Points on a hilly landscape, in no order, each with its height.
A climber steps from a point to the highest of its 3 nearest points, and stops where none of them is higher. Distance is the straight distance between rows; heights are no part of it.
q588 (h 3.21): [101, 176, 99, 92, 179, 102, 186, 135]
q532 (h 2.92): [112, 97, 87, 114, 82, 129, 126, 128]
q936 (h 3.03): [117, 109, 59, 63, 108, 169, 138, 101]
q838 (h 1.97): [131, 137, 115, 165, 99, 133, 131, 135]
q341 (h 0.82): [125, 182, 100, 151, 127, 105, 148, 142]
q672 (h 2.86): [102, 188, 77, 73, 172, 117, 165, 117]
q62 (h 5.90): [143, 91, 181, 121, 104, 99, 48, 123]
q714 (h 1.62): [123, 132, 90, 109, 132, 153, 176, 124]
q99 (h 4.44): [125, 91, 149, 139, 122, 148, 120, 124]
q125 (h 5.77): [139, 83, 183, 120, 120, 130, 71, 121]
q597 (h 1.20): [130, 120, 103, 151, 80, 127, 111, 132]
q828 (h 1.70): [134, 185, 105, 173, 103, 105, 132, 136]
q147 (h 5.03): [131, 77, 137, 130, 99, 78, 44, 135]
q355 (h 0.38): [121, 173, 64, 92, 128, 148, 155, 109]
q944 (h 2.33): [140, 170, 174, 161, 164, 123, 134, 136]
q448 (h 5.02): [123, 61, 146, 114, 154, 157, 150, 126]
q573 (h 1.52): [118, 171, 145, 155, 170, 102, 154, 143]
q609 (h 5.99): [157, 82, 189, 84, 135, 98, 44, 107]
q40 (h 5.64): [123, 93, 133, 132, 129, 154, 147, 130]
q10 (h 2.58): [123, 129, 112, 118, 171, 153, 184, 127]
q363 (h 0.74): [112, 154, 134, 123, 200, 116, 187, 142]
q997 (h 2.11): [134, 150, 132, 163, 126, 133, 141, 137]
q566 (h 4.72): [157, 142, 192, 152, 109, 144, 85, 124]
q585 (h 5.56): [129, 83, 161, 137, 105, 128, 87, 130]
q496 (h 5.18): [141, 116, 165, 152, 106, 144, 100, 130]
q780 (h 0.77): [115, 191, 97, 124, 158, 89, 162, 139]
q692 (h 5.62): [115, 79, 106, 105, 126, 157, 158, 121]
q474 (h 4.45): [125, 59, 145, 116, 133, 127, 100, 132]
q993 (h 3.12): [126, 99, 158, 135, 151, 159, 147, 130]
q124 (h 2.93): [141, 161, 135, 176, 102, 124, 119, 140]
q781 (h 0.95): [106, 163, 135, 127, 193, 90, 176, 150]
q517 (h 1.21): [126, 190, 75, 128, 117, 111, 150, 126]
q676 (h 0.86): [125, 148, 76, 120, 100, 140, 147, 116]
q951 (h 5.32): [125, 97, 141, 125, 167, 170, 174, 122]
q979 (h 3.64): [120, 89, 80, 99, 94, 144, 140, 119]
q879 (h 4.41): [152, 115, 197, 128, 120, 149, 90, 120]
q850 (h 3.91): [151, 154, 163, 171, 102, 133, 101, 131]
q297 (h 1.45): [135, 177, 142, 170, 139, 106, 132, 141]
q701 (h 3.81): [124, 85, 123, 130, 96, 125, 113, 132]
q822 (h 4.03): [113, 78, 92, 91, 104, 146, 141, 121]
q925 (h 1.16): [124, 121, 108, 139, 103, 136, 144, 126]
q978 (h 3.47): [120, 97, 120, 124, 145, 162, 163, 127]
q909 (h 3.32): [149, 156, 174, 168, 126, 145, 115, 130]
q521 (h 4.16): [117, 160, 101, 122, 165, 125, 177, 133]
q875 (h 6.06): [157, 92, 183, 89, 127, 88, 28, 114]
q324 (h 2.89): [138, 140, 162, 155, 141, 141, 128, 131]
q526 (h 5.08): [136, 93, 142, 147, 83, 120, 83, 128]
q184 (h 5.79): [121, 156, 109, 140, 160, 120, 170, 134]
q104 (h 5.86): [152, 100, 195, 114, 105, 121, 50, 113]
q387 (h 2.20): [123, 179, 84, 127, 135, 112, 156, 133]
q211 (h 4.00): [120, 84, 111, 135, 78, 108, 82, 137]
q156 (h 2.66): [108, 201, 70, 67, 158, 114, 149, 117]

Two climbers start at each pair of points below. Name the first point that both come to, or write -.
q979 / q676 => q40
q672 / q573 => -
q714 / q532 => q40
q124 / q211 => q585
q156 / q324 => -

For each start below, name the point where the climber stops.
q936 => q40
q822 => q40
q125 => q875
q104 => q875
